Each row is a point on a landscape with many valleys, with its height.
From any point a ball rolls to the lowest of the 3 points nearest to it. It stops when none of these is lower. Distance is the straight distance between rows; heights are no part of it.
(20) height 6.82: [-38 -27  24 -77 -14   8  20 -31  47  20 -27]
(461) height 5.57: [-29  12 -10  15  -2 -12  -5  30  14   3 -43]
(148) height 0.86: [ 35  39  -9  60  23  28  15  -6 -32 -32  45]
(211) height 6.20: [ 41  27 -26  90  23  11 -24  -4 -68 -17  27]
(445) height 3.41: [ -2 -36  22 -30 -20   5  10 -19  52 -17  41]
(83) height 7.71: [-35 -61  19 -50 -15  26  -6 -53  72  34 -17]
(17) height 7.65: [-23 -15 -20  31  62 -40 -27  30 -22   5   7]
(55) height 7.64: [  2 -57  11 -24 -32  24 -18 -42  56  12   8]
(300) height 3.84: [ 21  18  10  -4 -11  15  19  -6  -6 -32  57]
(427) height 8.24: [-62  19   6 -24   3  -9  19   4  61  -1 -74]
(5) height 6.19: [-34   5  16 -64 -21  -4  28 -18  42  13 -55]
(151) height 8.31: [ 45 -53   2 -18 -72  23 -39 -37  -4  31   7]
(191) height 5.61: [ 13 -12 -17  44  19 -39 -52  34 -56  25  -7]
(572) height 6.99: [-30 -29  16 -77 -23   3   9 -32  36  36 -37]
(134) height 6.25: [-20  21   3 -36 -29   0  10  -4  -2  38 -80]
(513) height 8.16: [-65 -22 -14  20  94 -37  -3  34  22 -17  13]
(402) height 6.23: [  3 -12 -14  36  51 -43 -42  23 -58  15  19]
(549) height 3.72: [ 33 -20  17 -24 -40   8  -2 -13   1  -7  34]
(220) height 5.06: [  6  -4 -24  35 -12 -31 -47  39 -45  35 -59]
(545) height 4.59: [ 35 -19   5 -52 -63  16  -6 -22 -32  46 -34]
(231) height 3.62: [  5  37 -14  39  26  14  16  12   6 -34  33]
(419) height 2.76: [  2  -3  22 -22 -18   5  27   4  25 -20  26]
(206) height 5.02: [ 13  36  -8  44  47  26  31 -12  -2 -57  61]
(69) height 7.49: [-13 -48  15 -50 -31  16 -12 -40  44  19   1]
(10) height 6.91: [-36  20  -2 -16  -9  -5  10  13  28  12 -76]
(273) height 3.56: [-12 -30  33 -37  -9   6  18 -14  62 -25  47]
(459) height 7.42: [ 63 -14  -2 -15 -70   8 -14  -8 -50  13  15]
(280) height 4.61: [ 27  25   4   9 -23  11  23   8 -10 -15  30]
(413) height 5.39: [-11  23  12   3  25  12  35   1  36 -47  49]
(19) height 7.10: [ 10  -9  -3  21  79 -50 -27  22 -77  17  23]
(52) height 3.59: [-23  10  19 -35  -8   2  34  11  49 -19  -1]
(101) height 4.76: [-14  13  15 -25 -16   0  19   9  22   0 -30]
(381) height 4.90: [-31  25 -16  34  53   5  22  14  45 -48  26]
(423) height 4.44: [-21  27 -11  22  24  -3  14  21  33 -22   6]
(537) height 7.90: [-42 -26 -10  16  79 -44 -15  31 -12  -1  13]
(224) height 4.50: [-11  23 -23  56  54  15  19  -1  12 -51  38]
(38) height 7.79: [  7 -41  13 -48 -47  18 -20 -39  14  33 -15]
(432) height 4.75: [ 20   2  14 -29 -44   7   8  -2  -8  13 -12]
(301) height 4.40: [ 30  37 -19  59   9  14   1   3 -45 -18  28]
(504) height 3.81: [ 5 31 -5 36 -4  1  3 20  5 -8 -6]
(407) height 7.84: [  29   -9  -11   31   65  -43  -39   17 -100   18   26]
(416) height 7.04: [ -4  -4 -23  55  62 -22 -31  17 -40  -8  19]
(85) height 2.53: [ 28  27 -12  30 -31  -2  -5  29 -28  11 -23]
(517) height 4.20: [ -2  18 -11  16 -28 -11 -25  19 -16  32 -65]
(274) height 3.80: [ 34   5   0 -38 -65  15  -9 -16 -46  57 -69]
(342) height 5.86: [-12  30   8  23  62  31  53 -19  39 -71  66]
(321) height 4.84: [  7  12   0 -35 -50   7   2  -6 -19  37 -74]
(243) height 6.22: [ 57   5   1   5 -51  14   5  -4 -47  -8  39]

Two balls start at each pair of points below. Name the first point that both come to, or write -.
(243), (101): (419)
(402), (461): (85)
(83), (10): -
(572), (459): (419)

Call two points neighbours if one is among the 3 nearest of the other. Go from one point of each pair to the other, from neighbour to neighbour, staying as low as possible. Name the highest point that can't be avoided.
(148), (274): (432)
(419), (231): (280)
(231), (85): (504)
